Each row is a point on a tangle of strands that fork and nearly touch. The rows are in no order.
In the rows, 128 means zero.
Two points are linked if the straight distance between their rows is under 114. Some points are linked to none.
q_215: [ 88 123 143  99 130 127 113 159 120  92 131 153 158 109 182 152 117 136
 153 107]
q_56: [ 92 136  76 117 120  88 125 120 158 121 120 153 133 123  85 192 127 118
  67 159]
q_123: [152 111  98 122  79 141 144 102 125  53 137 153 131 118 207  80 180 111
 122  96]
q_79: [143 186 120  93  94 106 116 117 135 109  94 119 156 109 102 128 102 137
 138 103]
q_888: [122 102 150 123 110 182 123 110 111 105 162 136 128 148 151  95 169 160
 157  95]
q_343: [136 169  95 124 144  85 102 140 174 144 110  99 131 142  72 124 174 143
 112 149]
q_611: [170 120  78 157 168 121 109 154 130 114 111 119 131 107  71 157 132 151
 138 125]
q_761: [ 62  98 128 153 163 144 119 104 134 151 139 140  98  96  90 187 148  73
  81 171]
q_880: [107 168 115 149  94 106  84 144 136 151 153  91 103  81 155 150 103 137
 139 116]
q_22: [163 103 143  85  81 146 132 160  94 134 180 172 124 159 156 106 112 141
 108 139]
q_752: [141 123 138 137 155 187 103 130  93 160 120 151 115 102 129  92 191 122
 148 156]
q_474: [ 80 117 120 150 149 117  85  44 174 118 149  97 125 152 139 183 116 100
  90 171]
q_412: [110 123 161 173 146 171 130 129 148 211 116 102 132 169 128 125 179 112
 144 144]
q_765: [121 113 135 138  73  62 135  92 134 163 135 107 142 158  95 166 109  92
  69 186]
q_206: [ 51 126 124  98 126 166 129 165 140 171 116  91  36 138 119 165 171  90
  86 169]
q_76: [ 64 145 134 134 104 128 101 145 145 168 109  93 145 115 128 180 125  90
  98 102]
q_398: [162 124 124 161 168  85 187 148 113 109 107 146 150  95 129 117 132 151
 169  75]
q_454: [100 141  77 138 136  87  89 103 140 133 141 109 102  83  83 177  97 106
 101 159]
q_377: [137 101 127 141 137  71 124 164 150 114 128  90 155 172  98 179 113 131
 119 129]
q_390: [179 118 159 135 141 108 156 100 104 174 145 125 140 164 163 112  79 131
 132  63]
q_45: [112 143 109 131  93 116 149  85 109 114 190 190 122  88 141  72 127 142
 146  82]
q_38: [171 180 116  88  87 141 140 166 116 117 125 118 120 121 187 114  86 180
 138 128]
q_33: [166 130 129 124  85 145 124 148  88 148 154 129 126 129 173 112 107 147
 116 112]
q_152: [156 108 108  96 114 173  91  89  97 153 103 125 122 100 107 148  89 159
 131 130]
q_367: [139 153 110  89  59 104 147 133  94  80 113 157 148 113 106  99  92 142
 130  88]
q_907: [ 79 120 109 123 152 167  59  73 150 112 103 102 136 122 109 192 122 112
 109 153]
q_21: [ 76 113 110 175 136 163 123  81 143 148 114 110 107 120  97 198 144  73
  21 155]
q_593: [158 140 123 134 117 133 205 138 100  70  93 121 119  64 187  87  37 143
 149 136]
q_259: [ 65 120 155  68 139 131 118 107 126  93 154 196 131 132 161 116 132 140
 144  99]
q_851: [ 50 134  97 160 109 132 125 107 157 150  90  81  82 129  77 179 162  94
  42 135]
q_649: [146 100 128 129 150 128 133 108  85  94 121 122 131  77 153 136  60 141
 160 120]
q_146: [ 53 138 128 119 116 130 141 115 156 168 112  96  33 136  89 186 155  83
  69 151]
q_63: [154 142 152 144 127 139 154 138 149 124 130 111 170 117 169 174  67 135
 135 162]
q_895: [164 100 129 167  94  99 173 135  89 133 125 142 148 104 112  83 135 136
 152  86]
q_795: [113 147 132 124  68 102 155 116 126 105 166 152 150  98 166  90 150 156
 166 117]
q_924: [179  83  75 126 103 115 172 103 111  43 132 146 103 116 201  74 136 107
 124  88]
q_514: [135 142  94 110 146 102 131 128 151 153 134 122 137 133 142 154 108 186
 153 125]
q_14: [152 115 121 144 147  92 134 121 133 156 170 150  95 113  92 160  75 149
 105  96]
q_548: [177 100 143 138 140 112 131 103 115 122 146 129 149 189 121  73 122 154
 152  56]
q_798: [180 119 140 150 109 132 108 136 109 126 142 105 140 152 143 107 151 150
 167 189]
q_716: [168 140  87 152  99 149 198 118 118 106 112 119 145 130 205  48 140 174
 177 116]
q_833: [150 123 115 130 175 136  97 166 134 104 123 112 121 135 104 121 172 154
 148  92]
q_90: [113 164 116 128 104  95  69 114 158 141 138 113  85  82 114 172 128 129
 106 146]
q_787: [168 176  88 166 161 132 131 178 119 134  92 120 157  88 100 148 117 134
 144 125]
q_821: [152 125 134 152 135 136 125 116 112 119 132  99 154  89 139 169  63  94
 147 161]
q_894: [110 165 128 141 116  94  96 146 126 105 173  88 133 118 191 108 105 132
 172  93]
q_540: [142 155 119  98  92 206  82 140 118 150 104 132 131 110 105 134 122 129
 123 133]
q_492: [144 116 142 130 130  92 101 120 130 132 180 149  90  94 112 118 139 146
 117  90]
q_971: [150 128 137 179 150 141 122 141 132 197 131  97 167 157 135 139 138  94
 120 169]
q_107: [153 126  88 140 116 122 156 137  71  99 136  83 127 142 148  78  57 133
 168  89]
q_450: [115 153 117 110 163 134  97 186 133 119 132 120 124 176 155 107 164 160
 133  96]
q_751: [179 119 104 162 157 106 133 135 152 137 120  92 152 166  75 142  93 140
 121 123]
q_311: [111  83 151 139 154 113  98  82 146 152 164 126 115 138 139 175 104 118
  97 150]
q_662: [141 189  81 100 121  81 108 119 148 139  85 104 137 133  83 143 110 117
 113 131]
q_770: [150 140 151 146 176 141 100 168 159 143 146  97 159 159 143 130 121  95
 143 147]
q_817: [ 77 171 155 141 175 131 142 167 165 179 128 146  96 144  99 118 171  78
 101  98]
q_992: [ 90  92 165 169 168 168 151 115 161 177 123 124 131 150  86 149 190 104
 121 193]
q_976: [ 97 121 163  93 132 158 102 167 154 138 140 133  87 172 141 119 170 133
 121 131]
q_914: [157 141 115 106  50 110 161  96 115  80 134 143 152 128 150  72 105 180
 152 103]
q_732: [106 134 170 109 159 153  87  95 166 109 109 140 136  84 129 129 173 161
 164 124]
q_366: [124 136 182 111 119 154 121 113 150 154 131 170 151 135 102 128 136 106
 115 150]
q_374: [190 167 145 151 138 127 155 164 153 100 141 114 172 134 146 117  59 131
 151 141]
q_267: [113 125 111 126 152 110 113  93 176 136 106 110 117 183 108 156 184 128
  69 205]
q_759: [132 137 150 129 101  60 146 106 140 173 120 110 165 158 138 147  98  89
 113 150]
q_906: [143 138 145 101 132 115 101  86 143  78  80 110 151  96 124 145 124 161
 153 114]
q_883: [145  84 156 114 142  95 152 129 106 149 144 161 143 149 116 144  71 135
 114  89]
q_157: [136 123 162  83  94 140 131 137 100 122 142 196 134 153 120  96 148 107
 106 137]
q_835: [195 159 124 143 125 129 142 173 110  75 144  98 136 150 154  87  56 128
 150  99]
q_74: [166 164 104  81 125 125 147 142 100  63  89 137 143 120 203 104 122 159
 153 121]
q_55: [163  96 107 163 123 124 156 127  83 110 141 140 135 163 123  68 142 129
 149  39]
q_11: [112 101 129  90 122 154  93 173  98 115 109 154 145 103 152 165  82 131
 124 128]
q_441: [131 105 138 121 197 141 107 124 183 115 175 154 110 170  75 163 126 111
  93 164]
q_463: [104 126 118 106 129 116 106 167 130 132 134 165 127 128 112 185 113 122
  93 151]
q_665: [ 75 139 142 154 139 143 108 130 117 151 154 139 122 105  62  99 136  80
 138  78]
q_185: [171 127 132 102  94 122 150 138 106 142  85 163 157  88 109 138 126 157
 128 164]
q_75: [127 149 122 165 150  96 151 171 138 133 122 136 154  77 109 142 120 130
 140  69]
q_336: [172  73  83 142 100 134 226  95 105  44 114 143  94 136 207  56  93 137
 130 102]
q_110: [137  97 157 156 108 186 110 152 133 143 161 112 138 143 131 131 152 164
 170 146]
q_338: [ 75 114 135 140 167 163  95  84 153 121 101 106 123 110  91 158 166 133
 163 158]
q_180: [151 145  76 148 103 142 232 115  87 105 123 145 153 133 174  53  91 165
 164  93]
q_276: [109 107 144 116 116 134 145 194 114 119 113 169 163 129 141 120 190 146
 141 154]
q_397: [119 139 112 157 133 116 134 127 119 114 179 103 137 143 149 108  79 148
 199  87]
q_966: [160 138 113  88 121 113 115 112  95  56 115 157 134 116 195  69 161 118
 145 136]
q_134: [153 103 115 113  87 187 100 118  83  91 133 120 133 142 151 102 124 155
 151 104]
q_316: [ 89 134 150 147 181 115 143 154 157 203 115  99  99 162 103 113 208 103
 123 115]
q_902: [ 76 139 175 118 117 129 133 173 115 119 141 140 164 119 167 126 173 117
 142 133]
q_627: [106 138 153 116 133 118  88 112 122 126 143 144  92  92 102 100 153  93
 122  75]
q_711: [ 91 144 187  94 121 159 134 131 170 148 119 136 107 185  86 128 153  95
 118 150]
q_950: [110 156 137 124 112 219  83 172 110 150 114 134 135 113 151 115 161 117
 133 139]
q_369: [134 108  82 149 120 152 235 115  85  67 121 137 116 108 194  58  56 138
 157 110]
q_188: [108 132 136 130 145 106 117 151 171 161  88  99 121 152 102 138 206 123
 103 169]
q_317: [158 136 160 127 108 105 149 132  97 130  97 130 173 142 130  95 133  91
 141  99]
q_647: [ 85  88 122 135 116 100 129  70 136 157 124 110 108 194  88 154 148  91
  68 199]
q_171: [147 127 161 119 144  71 124  94 123 148 101 101 172 159 128 115 119  91
 144 138]
q_449: [115 104 158 115 158 188 111 125 109 164 132 147  73 114  88 107 187  95
 126 171]
q_674: [115 119 151 127 199 138 114 145 169 106 181 170 108 130  93 122 155 135
 150 150]
q_617: [105  84 124 141 181 147 106  95 171 165 165 129  93 181 112 180 115 151
  92 144]
q_313: [157 135 137 116 139 115 187 108  89 110  82 142 142  76 181 119  60 130
 144 101]
q_108: [172 162 113 131 101  90 101 130 123 130 133  75 130 118 122 102 117 148
 149 183]
q_378: [104 105 133 138 175 175  99 131 128 149 131 157  79  96  78 151 144  84
 106 154]
q_101: [136 109 128 131 112  97 150 100 150 181  91 141 140 139  75 164 144 156
  98 121]
q_790: [121 120 142  83 111 113 130 146  95  99  90 168 153  95 109 133 153 149
 155 166]
q_282: [ 73 118 156  82 153 139 137 166 163 167 141 121  41 158 118 149 184 136
  95 153]

Follow the links from the first point to the second, and from the first to the third. Name the last point that the two ways share.
q_188 / q_377 / q_924 => q_611
q_883 / q_759 / q_369 => q_895
q_267 / q_950 / q_74 => q_976
q_971 / q_976 / q_906 => q_188
q_492 / q_38 / q_647 => q_895

A fork is a point with three links, a tip a point with one. Leave the first point through the second and follow the links. Name the first fork or tip that comes.
q_674 / q_441 => q_79
q_835 / q_374 => q_369
q_63 / q_374 => q_215
q_976 / q_282 => q_152
